A landscape with many peaks, sampled at points; each row gives a point and its height.
A climber steps from a point to whichever of its 2 nearest points has the largest rise for the distance, and stops where none of them is higher. Distance is the straight distance between rows; heights are no part of it.
<128> (h 5.92): [-11 -20  10  -7  13  11   8  15 -14  11   5 -17 -35 -19 -13   3 -13 -34
   7  -8  -9  30  18  32 -33  12 -20   9 -12  -7 -11  -7  11  -4 -24 -19
  21   5 -20  -7 -33  16  10   4  -3  18  -9  12  -1  26   0]
<236> (h 6.22): [ 13  -6 -17  29   5   4   6   9 -18 -37  39  22  16  33   9 -11   5  25
 -13  33   1  -7  -6 -32  -4  20   7 -17 -14 -13  -8  15  -7 -28  27  -4
 -19  -8   1  -1   2  -1  12   4   8  -8   3 -13  15 -24  -2]
<60> (h 0.93): [  0   8   3 -25 -27  -6 -36   5  13   6 -18  -1  -4 -12  -1  15 -14  -3
  18 -13 -14 -20  24   0 -14 -39   6  21  20 -16  11  14 -10  -7  -9 -16
 -12  27 -18  15 -35  18  32   2  11 -20   8  11  11  -8  -7]
<1050> (h 4.35): [-10   0   0  13  -7  -5  25   9   3 -16  45   7 -12  22 -15  11  24  27
   7  33  10  14 -10   4   4  -9 -10 -15 -15  -4  -6 -20  43 -11  37  -6
 -19  -3  13 -20  15  15  24  15  -6  14  -7 -15   5   1 -38]
<1042> (h 0.45): [  8 -18 -25  -2   0  14  27  12  51  22  -8  -5 -32  -1  -2  13 -14  11
  -5  15  -9  32   1   1  21  17 -45  11  -4  -1  -8 -21  12 -25   0  12
  10  -1  13   6   6 -21   9 -14   8  -9  15  11  14 -27  19]
<1014> (h 4.73): [ -9   7  -1  21 -21  -5  15  27 -11 -22  12  11   5  31 -39   5  34   0
  15   9   0  18  22 -13   5 -24  40   9  13  13  -2  19   9   1  56 -11
  -7  19  16  -4 -28  32  10  14 -30  -3 -21 -21   0  -2 -23]
<1003> (h 3.22): [  1  22   2   9   6  -9  -5 -27 -22 -21 -14  16  21 -20  14  -1   6 -11
 -14 -23  16 -16   9   1 -37 -28  15  11  -6  36   8  16 -32   7 -27 -15
  12  15  -6  -4  30 -36 -17  42  12  -5  -2 -35   9 -11  -8]
<1117> (h 3.43): [ 26   3   9  11  11  16 -34 -11  -8  -3  16  -1  -7  -7   4  18 -17  25
  53   2  -7 -16 -10 -12  -3 -11   4  -6  29 -41  13  -8 -14  22 -39 -26
 -33  -2 -12 -11  -8  17  22   9  20  -3 -13  44  12  -1  12]
<895> (h 3.55): [ 33 -40  -2 -34  -6  -7  -5 -27  11  13   4   7  -8  11   5  19 -13 -41
  19   3  -3  -4  15  15  18   9   0  10 -16 -29  -2  29  -8 -19   3  29
   6  16 -22  21 -26   1 -27 -26  -8  -9   7  16   1  27  18]
<1031> (h 1.18): [ 10 -21   3 -22 -16 -19 -11 -42  26  -8  10   8  31 -25  -7  24   2  -4
  -6  22   7 -13  -2  13  15   0  -8  19 -15  -5 -10  -8  14 -27  41  36
 -30   5 -24  13  13  -6  -5 -12  -9  -3  31 -15   8 -23 -11]
<330> (h 4.08): [ 15  24  10   5  11  31   8   0 -28 -20   8 -19  33   4 -20 -39  34  45
  24  31 -18   3 -31  -7 -22 -16  17  10  10   1  11  14 -13  52  -1  -1
 -25   1 -18 -12  28  -3  16   8 -23  10 -12  10 -26  18 -17]
<212> (h 4.96): [-24  -1 -12  12 -16 -17  20   8  12 -17 -16   9 -16  16 -18  22  50 -13
  14 -25  20  20  20 -21   9   1  25   9   2  27  -5   9  -2 -10  48 -12
  16   4   8  -3 -30 -10  -7   8 -25 -21 -10  -6  -2 -19 -14]
<525> (h 5.28): [  9  15   4   4  -8 -13  13  -5  -1 -15   2  -1  11   5   4  22  31  11
  12 -12  24 -21  -6  -5   8   4  19   8  17  22  10  16   1 -18  33 -12
   4  -9   2 -11 -15  -7  -9  17 -30 -11 -27 -27   7 -11   4]
<203> (h 5.91): [ 23  -3 -14   4 -19   8  -6 -10  10 -31  11  16  23   5  10  -5   6  48
  -8  34   5 -21  -5 -23   6   1  -6  -7   1 -26   7   5  -5 -14  34   2
 -38   2 -21  10  -1   9  20   1 -18 -15   9   8   2 -31 -10]
<755> (h 6.30): [  3  17  -4  19  14  10 -10  -1 -31  -9   5   5 -15  10  16   3 -10  10
  23 -24  24 -20 -16 -18  -5  -1   0   0  23   3   0   6 -15  -2 -35 -17
   7 -20   3  -4   6  -7  -6  16   4  26 -14  12 -10  12   3]
<468> (h 5.21): [ -8  -6  11  21  31 -18 -20   9 -22 -11  -2  12  27   4  -2 -12 -22 -27
 -38   2 -28 -11   8  -8 -12 -12   8 -38 -17   2  10  -8 -24  16 -23  20
  10  -9  25  13  34  -5 -14  26  40   9  21 -41  26 -20  -8]
<836> (h 5.53): [ 31   3  -5 -13  -8   1 -12   8  10   7   2 -10  -4  20  35  16 -26   1
  37   0 -28  -2  -4 -19  35  -3  -6   7  10 -21   5  -7  -1 -14  -7 -13
 -16  10  15  14 -16 -13   1   7  24  -9   0  21  12  19   8]
<1055> (h 5.85): [-28  22  -2  11  -7  32  29  37 -11  -5 -22   9  -9 -34 -23 -41   1 -10
 -24  -3  -8  40  -3  -6  10  27   2  -6  -1  14   0   4   9  53  20 -17
  27  -4  11 -42   4  17  -4  -4 -26 -17 -24   6 -34  -5  -2]
<790> (h 5.22): [-16  12  16 -22  -2 -24  -3  13  13  21 -11 -24  20   1  14   7  -1  -6
   5  -2 -22  -7  -1   9  23 -16  21  11  -6  17  15   4  34   2  28  14
 -19   6  34   0   7 -10  -5  11  12   0   2 -38   4  38   3]
<731> (h 0.19): [ 12 -24  17  -5   0 -16  -1 -23  12  32  19 -19   6 -32  11  14 -35  -3
 -22  23 -14   5  -2  43  -6  17 -23  -3 -11 -10 -17 -15  19 -27 -18   4
   3  -4 -27 -21   2  16  11  -6  19  14  17   4  12 -14   8]
<324> (h 6.81): [ -8  -4 -13  18 -13  23  17  27 -14  19  14  -7  -1   4 -36 -32 -11  35
 -11  13   3  25 -28 -22  13  32   9  -5  13 -11  -5  19   5  17   3   0
  -8 -15  19 -12  26  26  24 -20  20   8   9  30 -29  40 -19]
<124> (h 2.96): [-15  23   6   8  18 -15 -48 -22 -14 -27  -9   2   2 -28  25  -4 -23 -12
   5 -14  -4  -7   8  -6 -22  -7   0 -12  19  -2  -5  -2 -19 -19 -51  10
  -3 -19   6   2  13 -27   5  22  39 -11   6  -2   7 -34  20]
<1107> (h 6.43): [  3  -5  15  28   4  16   5  10 -16  24  14   9  34  -2 -25 -25 -11  17
 -16  19 -13  -5 -22   6   2  19  26 -13   3 -12   9  -1   1  46   7   2
  -5  17  -6  -9  27  26   7 -17   5  15   6  22 -20  23  -9]
<706> (h 3.91): [ 27 -25   4  -9 -10 -15  12 -25  -4  13  -2   5  -6  -7  -7  30   7 -33
  17 -31  25 -16   3  15  24  21  21   7  14  -4 -12  11 -11 -22  11  17
  20  -1 -22  18 -34   4 -39 -20 -33   0  -1   8  -9  10   8]
<31> (h 6.35): [-17   4   9  15  32  -1  21  10 -16  28 -24   9 -25  20   2  19 -15 -15
 -29  -2  -5  14  -8  -6 -15 -30  16 -25  16  -9  21 -15  -3  35 -54  -4
  16   9   2  -4  34 -16 -38   9  14  31 -13  -8   6  11   9]
<471> (h 2.72): [-33  15  15  15  13  -7 -47  -1  -4 -15  12  -2  31  -5   4  -3   6 -17
  21 -23  22 -16  -4 -11   6  -5  22 -17   6   9  14  18  -7  -7  -7   8
 -20 -16  21  -2   4 -21   5  22  35 -23   7   4  12 -20  26]
<631> (h 2.99): [ -8  38  -9  12  -9 -22 -11  -9 -25 -37  -4  24  12  18  28 -19  -6 -22
 -14 -23   4  -2  22  -8 -29 -32  -1   9 -13  33 -20  12 -18 -10 -14 -21
  23  20  12  11  13 -18   1  36  11  -9   4 -38  16  -4 -40]
<458> (h 3.67): [  2  18  -1  42  14  27  -6  10 -36 -20   4   6  21  12 -28  -8   6  18
  -3  -4   8   3   1 -26 -12 -18  49  19  28  14   5  22 -25  28 -18 -25
 -15   7  -9 -14  16 -18   2   9  -2   3  -7  -3  -3  -2  14]
<1009> (h 4.30): [ -8  14   9   6  11  28   3  -9 -21   8  14  -7  26   3 -33 -21  24  37
  11  28 -11   1 -29  -7 -28 -36  24  22 -10   2  34  14  -6  36 -24  13
 -42  -1 -21 -27  44 -26  16  21  18  15   3  -8  -7  34  -1]
<950> (h 2.34): [ 32   2 -14  19  -2 -23  13  -7  -1   3   9 -28   2  -9  38  16 -28   2
 -18  -5   1 -26 -14  21  -1  13  -5   0  23  12 -34 -26 -17 -30 -30 -28
  22 -13  -1  10   5   9  -5  11  20  17  -1 -22  25 -25 -20]
<647> (h 2.53): [-33  -8  -8   1  -9 -11 -35  -3   4  -8   3  -6   6   9 -11  -9  15 -17
  21 -27  30 -12  14  -7  24  -1  18   2   9  -4  11  34  -6 -23  26  21
  -6 -17  -2  23 -22 -12  11 -12  11 -27  33  28  -4 -12  25]
<85> (h 2.22): [ -6  38 -29  -9  -4  -3 -35  23   9  -8 -27 -11  -8   5  27 -21 -20  21
   1 -16   1 -19  17 -34   8 -15  -5   1  36  -7   1  25 -25 -24  -6   2
   8 -20  26  29 -18   6  15 -14  22 -19  12  12  -9 -25  13]
<682> (h 4.61): [ -1  11  22   1  26   9  22 -11 -27  25  18  -2  16 -10 -10  -8  22   8
  -3  12 -16  -4 -22  13 -34 -12  21   5 -12   3  33  20  -9  28 -24  33
  -8  -1 -34 -28  29 -18 -15   0   5  13 -10 -14 -10  36  17]
<890> (h 3.49): [ 29  -4 -16   7 -10  22  19 -12   7  12  -2 -22 -20  -9 -29   9  11  58
  18  13  14  28 -16 -13  31  27 -19   8  18  -5  -1 -32  31  24  12 -13
 -24 -15 -11  -9  -2  43   5 -10 -45  13 -15  35 -19  15 -15]
<888> (h 4.14): [-11   6   4   7  -2   9  -5  23  -5   2 -26   4  -8 -20 -13 -16 -13 -35
 -11 -32 -19  31  33   6   5  42  -9  -3  12  -3 -15  -7   0   2  11   4
  36  -9   2  -2 -35   8  -6  -8 -12 -17 -15  23  -2 -13  21]
<362> (h 4.24): [ 22  14  12 -33  -9 -16  -2 -25 -19  -9  28 -11   1  -8  21   0  14   9
  32   5  -5 -14 -11  17 -20 -15 -13  10 -13   2   0   8  13 -18  -7  -8
   0  -5 -23  -7 -13   7  24  28  -2  12 -11 -19  -8  32 -28]
<688> (h 5.07): [  0 -12  12 -11  23   9  28  -7  -1  11   6   9  23   0   2 -15  12 -12
 -11  33 -20  15  -7  19 -22  25  -4  -2 -42  -1  17  22  -1  16  13  23
   0   5 -21 -21  15 -20 -17 -10 -16  -8 -14 -12  -1  20  34]
<636> (h 0.32): [  1 -10 -10  -1  -6  -4  34  21  36  35   5  -2 -21  -6   5  20 -23   8
 -39  27 -31  16  -1  28  -3  -1 -22  -1 -14 -15   4 -17  12 -10  -6  -2
  18  17 -10  -6  16   1   8  -1  18   8  19 -11  26 -17  -1]
<234> (h 1.74): [  6 -24 -16 -14   5  -8   8 -17  36 -14 -25   7 -17  16  21  20   3 -32
  -8   1 -18  33  37  25  -6  15 -50  16 -30  13 -31 -19   4 -19  21  -1
  42  10   1  12 -17  -4 -13  -8 -13  -7  -3  -5  19 -14  -3]
<690> (h 6.11): [ -7 -24  -6   0  12  18  24   0  19  17 -13   1   5  -3 -10   4  25  10
 -37  14  25 -13 -12   7  -6  16 -22 -15 -35  17  16 -21  12  26   9  -1
  -4  -4  12 -25  35 -20 -20 -16 -12   7   5  -5   8 -12  10]
<14> (h 3.63): [ 35   8   6   0  -2   5 -16  -2  -9  -4   8   5  -5  -3  -4  24   8  15
  36  14 -13 -25   1  -1 -14 -12  12  -9  22 -29   8  14  -7  23  -7 -15
 -15   1 -36  -6 -36  33   4   8 -21 -10 -26  13   8  -9  10]
<924> (h 0.58): [ -5  -4  -7 -10   1  -7   6   5  52  42  -8  14 -21  11   5  41  -8  -5
   4   2   0  11  -8  -4  43  -5 -17 -13   5 -25  12  -5  13 -12  13  20
   1  17   9   1   5 -15 -21  -5   4 -24  12  12  24 -24  25]
<649> (h 6.63): [-12 -33  -2  -1  18  29  20  20  11  25 -26 -25   2   1 -16 -19   0  14
 -32  11   4  11 -10  -6   9  34 -11  -4 -29  17  11 -27   9  26  -8  -4
 -22   7  19   0  23 -20  -5 -35  11   9  12  22  -6  16  19]
<988> (h 1.62): [-14  21   1   0  14 -17 -40  22  -9  -8   4  22 -25  32  18 -22 -23  -5
  -8  -3 -25 -14  14 -10 -32 -32  -8 -22  12 -27 -13   9 -10 -22 -30  26
  15 -13  10  32  -7  23  13 -10  24   2   1 -14  10 -20   7]
<454> (h 5.59): [  4 -13  -4 -20   6  16  37 -10  33  39 -15   4  -1  -4  -6  -4  22  25
   0  35   5  11 -16  19   7   8 -28   3 -35   5  27   0  19  25   9  16
 -18  12 -20 -24  20 -13  -9  -8 -30  -5 -15  13  -4   6  29]
<239> (h 3.87): [  9  23  -9  21  -8  30   1  17 -43 -27 -16   3  23  -1 -15 -34 -14  21
   1  16 -36  14  12 -24 -19 -17  31  11  14  -3   9  11 -20  48  -1 -12
  -6  19 -20 -14  10   7   3   6 -15   2 -21   6 -20   6   0]
<1095> (h 4.55): [-20 -14 -10  -4 -26 -16  10 -22  15  -4 -11 -11   8  -8 -17  -4  20 -26
  -7 -39  47 -14   9 -12  37   7  16  17   4  35 -17  17  -3 -30  32  14
  17  -4  29  33   8 -18  -1 -18  -2   7  36   9 -26  13 -29]
<390> (h 6.15): [-20  25 -25  36  -8   8   0   0 -35 -34  25  -3  -3 -13   9 -32 -20  20
 -37  27 -24 -12  -2  11 -35  -2 -10 -26 -10   5   3  -9 -15   1 -18  -5
  27 -18 -13 -23  32  24   3  18   6  29  17  -5 -12 -25 -22]
<1096> (h 0.70): [ -5   7   4 -32 -11  -1   3  -8  32  27 -23  19  -6  -8  12  10  -2  -3
   3 -10  14 -14 -13  10  14 -21  -6  -5  -3 -15  16  19   4  16   3  -1
   7  26   6  -3  11 -17  -6  -4   0  -9   1  17  -4   9   6]
<658> (h 7.30): [ -5  -9  -9   6  -6   8  14  21  -8  -2  20  -1  -9   9 -12 -22  -9  28
  -4  32 -11  25  -2 -28  21  31  -9  -6  -5  -4   5  20  20 -22  28  22
 -22 -24  31  -7  -2  11  11 -11  12  -3   6   3 -13  29   7]
<940> (h 7.29): [ -8 -41   3 -10  13  16  10  -9  21  34 -11 -11 -22  34  -8   4   1   8
  -4  -1  31 -14 -30  -5  14   6  -5  -1  -9 -13   9 -26   4   4 -12  -4
 -22   8   7  16  12  -9  -1 -39   9  30  15  30   2  34  -2]
<728> (h 2.38): [-27  27 -16  -8 -13  10 -42   4  14 -26 -11  11   4   6  -4 -23  13  17
  13 -20  30 -18   7 -16   2 -27 -15   1  10 -10   0  31  -5 -11  20  -6
  -6   0   8  27 -10   2  31   4   2 -26  21  27 -18 -18 -13]
<1034> (h 6.06): [  5 -18  14   1  -4 -13  10  10  -5   5  14   5  37   1  11 -14 -17  -2
 -27  31 -31 -17  -1  12  -3   9   7 -24 -28  -8   9 -13  10  38  17   8
  -5  22  -1  -4  30  19  -2  -5   9  15  14 -17   7   7 -18]
<874> (h 5.70): [-13  13   0  21  11 -20 -24 -20 -37 -45  -9   5  21 -18  13 -34 -21 -14
 -41  15 -28 -17  19  10 -38  -2  -4 -35  -4  22  -7 -14 -14  11 -25  22
  26 -20   0  -7  34   7 -24  29  16  16   7 -32  -2 -25 -16]
<565> (h 2.15): [ 15  26  -2   2 -23 -27  24  15   6  10  -3  -2   5 -16  21   8 -15 -17
 -11 -23   9 -11  -1  28   7   4  -2  -4  17  17 -26 -15  -1 -12   0 -19
  37  12  25  -8   3  20 -10  27  -4   5 -11 -23   1 -11 -49]
<602> (h 5.05): [ 37   1  -5 -21   4   1  -6  -8   2  -7 -15   5  12   8  52  -1 -30 -22
   4  12 -37  14   6  -6  -2  -5  -8  -5 -16 -16  -2  -1 -11   0 -14 -10
   5  19   0   2  13 -44 -19   9  23  -5  -4  16  14   4  15]
<996> (h 4.60): [  4  -2   9 -15  -2 -12  -4 -22   4 -11  44  -4   9   9  18   2   4  14
   7  16   6 -11 -16  10   2   2 -16 -13 -24  -3  -4 -11  32 -30  18   9
 -30 -14   3 -10   9 -10  24   5  14   3   4 -25  10  15 -14]
<186> (h 2.04): [-16   8 -19 -17   8  -7 -32  18  41   9 -10 -12 -19  13  25  -8 -16   0
  -8 -10  -6 -12  10   3  13  -6 -17   3  19 -19  -3   4  -4 -48  -8  25
  15 -35  28  38 -20 -11   9 -23  34 -19  33   1  -2 -32  26]
<645> (h 1.97): [ -3  11 -25  -8 -24 -17  19   5  30  -9 -14   7  -2 -24   4   0  -9 -33
 -15 -10 -15  16  28  10  15  21 -23   3  -4  16 -35 -16   0 -19  33   5
  46   9  24   7  -5  -3 -12   9 -10 -21   1  -5   4 -26 -30]
<613> (h 3.69): [ 28 -11  -5 -10 -11   3   6 -29   7   4  36  -5 -16 -14 -24  36  12  29
  36  21  11   3 -12   9  16  11 -28  10  -6 -15  -1 -22  24  -8   7  -1
 -18 -15 -37 -11 -14  31  11  18 -29  25   1  24  -1  10 -20]
<611> (h 2.78): [ 13  27  -6   5 -15 -29 -24   7 -22 -26  18  -3  30  21  30 -27 -29  -6
  -9   1 -13 -13  15  -9 -16 -12  -1   5   0  20 -34 -11  -5 -27  -4  -3
  -5   7  22  19   9  10  17  21  30  -1  10 -51  25  -4 -41]
<774> (h 4.89): [-15  -2  19 -38  -4 -20   7 -20  31   7  14  -7  10  25  14   9  24   3
   2   7   7 -12 -15  10  15 -31  -6  -2 -29   6  11 -13  43   1  28   6
 -28  16  15   4  16 -25   9  -3   5  -6   6 -38  10  36 -22]
<52> (h 5.10): [-30  -5 -15 -13 -25  16  22  -6  26   5 -30  -1  -5 -38 -38  -7  37  -4
  14 -23  34  40 -12 -25  41  15 -10  11 -13  46  -9 -19  10  36  26  21
   0   1  28  -5  10 -10 -12 -29 -23  -6   2  27 -40   6 -16]
<678> (h 3.84): [ 11 -26  -2   3  -8  17  -9  14  -4 -10  -1  16  -1 -15 -16 -16 -20 -30
   7   1 -22  25  33   5  -9  35 -21   1 -11 -24 -22 -21 -10   6   1   0
   4  22 -22  14 -27  14   8 -12   7 -14  15  49   5 -17   5]
<316> (h 1.49): [-23 -27  11  -4   9 -13  11 -17  27  -2 -13  31   1  -2 -10  21  14 -44
 -19  -5  -1  41  33  20 -11  24  -5   1 -40   5 -16  10   6  -8  37  29
  33   7  -6  -3 -12   2 -24   3 -16 -26  -8 -11  14  -8   7]
<894> (h 2.57): [  6   9   7   2  -1 -21 -15  -8 -13 -10  10 -34  12  -9  31   2 -35  12
  -4   3 -18 -15   2   2 -12 -16   0  16  12  18 -10 -27   3 -19 -27 -19
 -10   2   7  -6  16  -9  17  22  35  25   7 -43  19   1 -24]
<397> (h 6.51): [ -8 -24   1  -1 -14   3  12  14  12  18 -20 -21 -24 -22 -22  25  -6  -9
  -2 -10 -12  20  23  17  -5   3  -5  26   2   1  -4 -24  16  -9   7 -20
   0  22 -14  12 -24   2   9 -17  -1   5   6   3   6   6  -5]
<181> (h 5.94): [ 14  16  -9  10  18   4  -2  29   2   8   0  -9   3  44  31   6 -15   1
  27 -13  -2   1 -15 -35  37  17   8 -32  23 -15  -3 -17  -5   4 -12   1
  -6  -8  41  30   6  -4  -8   0  18   4  -3   8  10  -2  -3]
<456> (h 6.65): [ 17 -46  -7  -6   2  21   3 -24  22  31  17  -7 -26  23  -4   6   1  15
  19   3  34  -8 -36  -4  41  29 -14  -3 -11 -19  10 -10   9 -17 -18  30
 -25 -30   2  -3  -1  -5  -6 -30   1  15  15  38   0  42  31]
<416> (h 7.18): [ 29  -4  -4 -10 -10  23  15   2  -1  27 -22 -40 -19 -40 -17   4   4  15
  12 -13 -12  26   1  19  16  24 -10  34   8  15   0 -28  24  18   4 -24
  -4   9 -12   2 -23  -6  -4 -12 -28 -13 -17   9 -22  24  25]
<183> (h 1.20): [-18  35  11  13  -2 -14 -29 -17   4  11  29  37   4  20  10   1 -11  12
 -21 -26  43 -38 -13 -11  -1 -59  -2   5  21   6   0  42 -13  -5 -31  -8
 -11   0  18  19  18   6  18  18  11  -9  22 -22  10  -4 -12]
<1032> (h 4.83): [-24 -10  -3 -12 -27  -2  19 -18  23  -4  -8   4 -16 -44 -39  22  41 -26
   8 -33  41  24  -4  -2  24   1  -1  23 -18  35  -8  -1   1 -16  23  17
   6  -2   9   1   4 -30 -13 -10 -15   4   9  25 -26   7 -21]
<94> (h 5.72): [ -9 -17  34  15  29  -3   4  13 -10  39 -15 -16   3  -1  -6  26  -4 -27
 -30 -20  -6  -3  -7  20  -9 -13  43  -5   9   2  12 -21  -2  32 -34 -13
   1  27  -9  12   3  -3 -22 -18  14  13  -9 -14  11  16  28]
<1059> (h 4.43): [ 47  -5   4 -23  18 -21 -24 -39 -15 -16 -11 -11 -11   4  52  23 -22 -25
  22   9 -24 -10  18  -4 -16 -13  -9   7   6 -14   0   1 -13 -11 -52  -6
   6 -14 -15   2 -16 -21 -30   4  14   9 -21  -2   8   7  28]
<194> (h 1.84): [-18 -15  -4 -22  16  -2 -21  21  23  -1 -14   0 -31  19  19 -21 -26   3
 -14   8 -22  -1  18   8 -20   1 -38  -3  -2 -25  -8 -11   6 -28 -10  19
  13 -11  10  27 -17  19  12 -28   6  11  18   4   4 -23  25]
<495> (h 3.92): [ 26  -4  18 -11  19  -7 -27 -12 -22 -18  -7   8 -12   7  18  14   1 -29
  43  -1 -29  -3  14   6 -38  -6   2 -10  -2 -13   1  -1 -19  16 -33 -12
   3   4 -28  -4 -26  15 -15   3  -4   1 -31  12  14  -2  15]
<776> (h 3.46): [ -5  31  11  13  -1  17  -9 -13 -20 -26   9   0  34 -19 -11 -13  30  14
   2 -20  19 -18  -8  -6 -24 -22  24  33  13  33  11  32 -35   0 -14 -16
 -16   2 -16  -4  -2 -29  17  29 -11  -5  -6 -21  -1 -10  -4]
<687> (h 1.31): [-16 -33   5   1  -2 -15  14 -22   9 -10   7  25   0  -8 -25  33  15 -17
 -19  17  17  16  -1   7  -4  14  -2  12 -28   4 -13  -9   2 -17  36  30
  -4   7 -28   6   5   2 -14 -12 -23   1  12 -15   9 -28 -10]
<841> (h 6.60): [ -5  19   6  12   2   0  -4 -16 -34 -12   0 -10   1 -25  22 -30 -17   4
  -5  16 -36   2  13  17 -40   2  -4  -5  -4   3   0 -20  -9  24 -22  -3
  31  -5 -33 -21   6  23  -6  -1 -22  34 -14  13 -26  -9  -3]
<660> (h 6.62): [ -6   2   4   4   2  25  30  17 -14   3 -25 -23  -6 -27 -27   0  40   7
   3 -17   7  21  -6  12 -10  17  16  26   0  29   9 -12   2  24  16 -30
  -1   9  -8 -13 -17 -25  -4 -11 -27 -10 -22  -1 -17  15   8]
<896> (h 1.05): [ 18  -7   9 -33 -19  -9 -22 -22  16  -3  -7  -3  20 -26  -1 -10  -5   5
   5   7 -10 -27  16  26 -16  -9  -4  21   1 -12  -3  11  -3 -10  20  17
  -9   6 -25   8 -23  11  13 -11  -7 -13  10  11  -4  -4   2]
<840> (h 1.33): [ -8  44  -7  20  10 -21 -20  -4   2 -17  38  25 -19  32  28  10  -5  18
 -11  -3  21 -26 -13 -17  -7 -57 -10 -13  19  -6 -12   8  -5 -20 -22 -18
   0 -14   4  11   2  13  14  27   3 -19 -11 -55  29 -33 -14]
<331> (h 3.21): [ 10  12   7   0   5  -7 -45 -15  -2 -30   6   6  -1  -7  36  -3 -23  16
  22   5  -5 -25   0 -12 -15 -20 -11 -11  18 -28   2 -10 -13  -3 -26  -9
 -29  -5   6   9  -1   5  25   4  25 -17  -3  22  12 -36   9]
<140> (h 5.64): [ 11  -1  30 -17   3 -29   9  -4   5  30   2 -12  16   9  30  14 -17   0
   2  23 -32 -10  -2  28   8 -13  11  -7  -5 -11   6 -10  27  16   7   9
 -10  17  -2 -16  11  20 -18  -1  -1  12 -16 -29  14  17   1]
<856> (h 3.58): [ 30 -26 -20 -28 -13   6 -10  -5  14  -6 -27  25   0  -3   2 -10 -12 -36
   5  -3 -24  16  40  -5  13  24 -19  17 -13 -17 -13  14 -22 -22  15  11
  18   3  -6  13 -40 -11 -12 -17   1 -26  13  42  -5  -3  22]
<490> (h 6.38): [  9   2 -11   5   8   3   4  16  10   5  -4   3  10  12   8   0  -5 -15
 -14  -9   8  -5 -12 -21  28  22  -4 -23  -6   5  -3   0 -12 -12  -2   3
  11 -13  36   6  14 -35  -8   6  24  -5   9  -1   6  -4   6]
<351> (h 7.20): [-20  -4  15  -2   7  11   3  -3 -17  -3  14  -6  -5 -14 -12 -16   4   9
   4  -3  16 -11  -1  41 -27  20 -15  -7   0  -4 -13 -11  10   8   3  -2
  23 -11 -23 -10  -3  46   7 -15 -34  34  -6  20 -27  -2  -9]
<1046> (h 7.05): [  4   7  -5  21  22  13   6  11 -19  14 -24  -2  -6   1   7   5  -6   4
 -27 -11   9  -4 -14 -18   7  15   8 -22  11   7  16 -19 -12  17 -49  -5
  12 -25  11 -10  30 -33 -32   4  12  21  -7   1  -1   2  28]
<797> (h 5.66): [ -2   4 -10   9  -3   2  18   1  16  -4  -2 -10   5  -9  -2  13  22  44
 -33   4  23 -21 -16 -12   5  14  -5   0 -11  18  21 -13   7  -8  28 -12
 -13 -19  11 -27   9 -19  -1   3 -12  -4 -14 -31  11 -21   7]
<646> (h 4.25): [ -1 -12  -2  -1  -5   7  14  -9  -8  13 -14  -7   3   1  -7   0  17  -7
   0 -43  50 -23 -13  -1  28  24  21   1  15  22  -1  13 -14  -7   6   3
  21 -11  10  13  -5 -12 -20 -21 -28  12   5  11 -28  22   9]
<534> (h 5.26): [-22  -4  17  19  17 -17 -10  23   2  20 -16   0  13  12  -5  18 -22 -31
 -34 -23 -13  -3   8  -1 -17 -19  33  -8   3   5  12   4 -20  11 -30  -3
  10  19  13  20   8  -7  -4   8  36   2  17 -27  29 -10  -3]
<286> (h 1.46): [ 11  20   1  -1   0 -38 -44  -4 -11  -8  24  19 -17  29  25  -1 -15   4
   2   0  11 -36   0  -9 -11 -34  -1 -20  24 -16 -23  11 -18 -34 -24   5
  -6 -19   4  19 -24  44  12  -3  12 -12  -9 -31  33 -32  -3]
<962> (h 4.47): [-11  12 -29  -4 -27  -3  -2  26  -1  12 -24  -2 -19 -10 -19   1  13 -20
  21 -35   0  27  31 -29  31  23   8  10  23   2  -7  30  -5 -11  29   7
  31 -12   8  11 -46  13  -8  -4 -14 -33  -2  28 -22  -8  18]
<288> (h 6.71): [ 15 -10 -14   0   9   2   9  19 -20 -19   4   2   0  34  28 -24 -16  22
 -16  34 -28   4   3 -30  -6  14  -4   4 -11  -7   8   5  -6 -13   6   0
 -13  -8  11   9  -5  -7   2 -13  14  15   5  -2  -7  13  12]
<1089> (h 4.72): [-12  12 -19   9 -27   6  19  19  -3  -7   1  -4 -21  -2 -30   8  36   1
  34 -28  24  26   5 -34  42  -2  24   4  20  22  10  38   1  -8  27 -17
   4 -11  14  -6 -26  -5   4   4 -17 -25 -12  14 -18  15  -3]
<644> (h 0.82): [-18 -10  16  -5   3   3 -21  15  13  21 -23  11  -2   9   3   1 -11  -3
  13  -3 -13  -6   3  -3   1 -30  24   1   9 -25  28  18  -8  19  -6  -4
 -13  30 -11  17  -8  -3  12 -13  11 -12   8  21   4  10  25]
<113> (h 4.54): [ -6  21  12  13  -5  -2  -7  16  -4 -25  37  15  11  35 -26   5  23  22
   0  21  13  -3  -7  -1  -2 -42  23  -4  17 -13  -2  11  33  -2  31 -10
 -26   3   9 -13   3  42  26  25 -24   5 -15 -38  13  -6 -33]
<77> (h 6.21): [-19  14   5  18   0  36  29  38 -16 -14  -6 -12  -2 -12 -46 -20  25   5
   1   1  11  37  -8   8  -7  -9  26   7  18   6 -11  -2   7  41  16 -40
   2  15  11 -30   4  21  10  -1 -27  -3 -31   9 -35  15 -19]
<561> (h 3.93): [ 17 -20  20 -12  -3  -4  23 -25  -4   0  39  -5  -1 -10 -10  29  28  -6
  24   7  18  -1 -18  31 -22  -4   2   8  -9  -1  -5 -10  14  -3  -6  -8
  -6  14 -45 -10 -15  20  15  18 -18  20   1  -7   0  11 -41]
<571> (h 6.59): [-30 -31  18   3  23  29  17  12 -24  10   4  -3 -19   1 -45 -14  16 -22
   9   3   7  24   1  32 -23  21  -4   3  -7  -2  -7   4  12  13   5   9
   7   0 -16  -4 -19  24   4 -22 -27  15 -12  20 -26  21  16]
<963> (h 5.96): [ 16 -21   3  -2  17   4   1 -12 -12   5  23 -11 -32  19  12  18  -7  -8
  28 -17  23 -12 -23  -3  18  31 -18 -13   1 -10  -2  -8   3 -30 -30  -5
   4 -30   6   0 -13  -8  -7  -1   9  24  -2  14   5  24  15]
<560> (h 5.45): [-22  -7  -5 -13  -2  17  33  12  12  15 -44   6   3 -21 -22 -29  22 -14
 -16 -10  19  22  -9  -3  26  33  -6 -17 -21  30   8  -4  16  56  14  -3
  17   0  30 -25  10 -14 -22 -16 -28 -20 -11   8 -33   9  12]

For each start below, name the point where the climber stops.
<561> | <658>
<1050> | <658>
<896> | <940>
<631> | <940>
<1032> | <416>
<678> | <940>
<113> | <940>
<840> | <1046>

Call two points neighbours if one is among the 2 nearest of the other. Go from one point of each pair to the other, from neighbour to neighbour, staying as high as possible. Name the lowest point that can't be avoided.
<351> / <416> | <128>
<1046> / <416> | <468>
<1046> / <658> | <1050>
<940> / <1046> | <963>
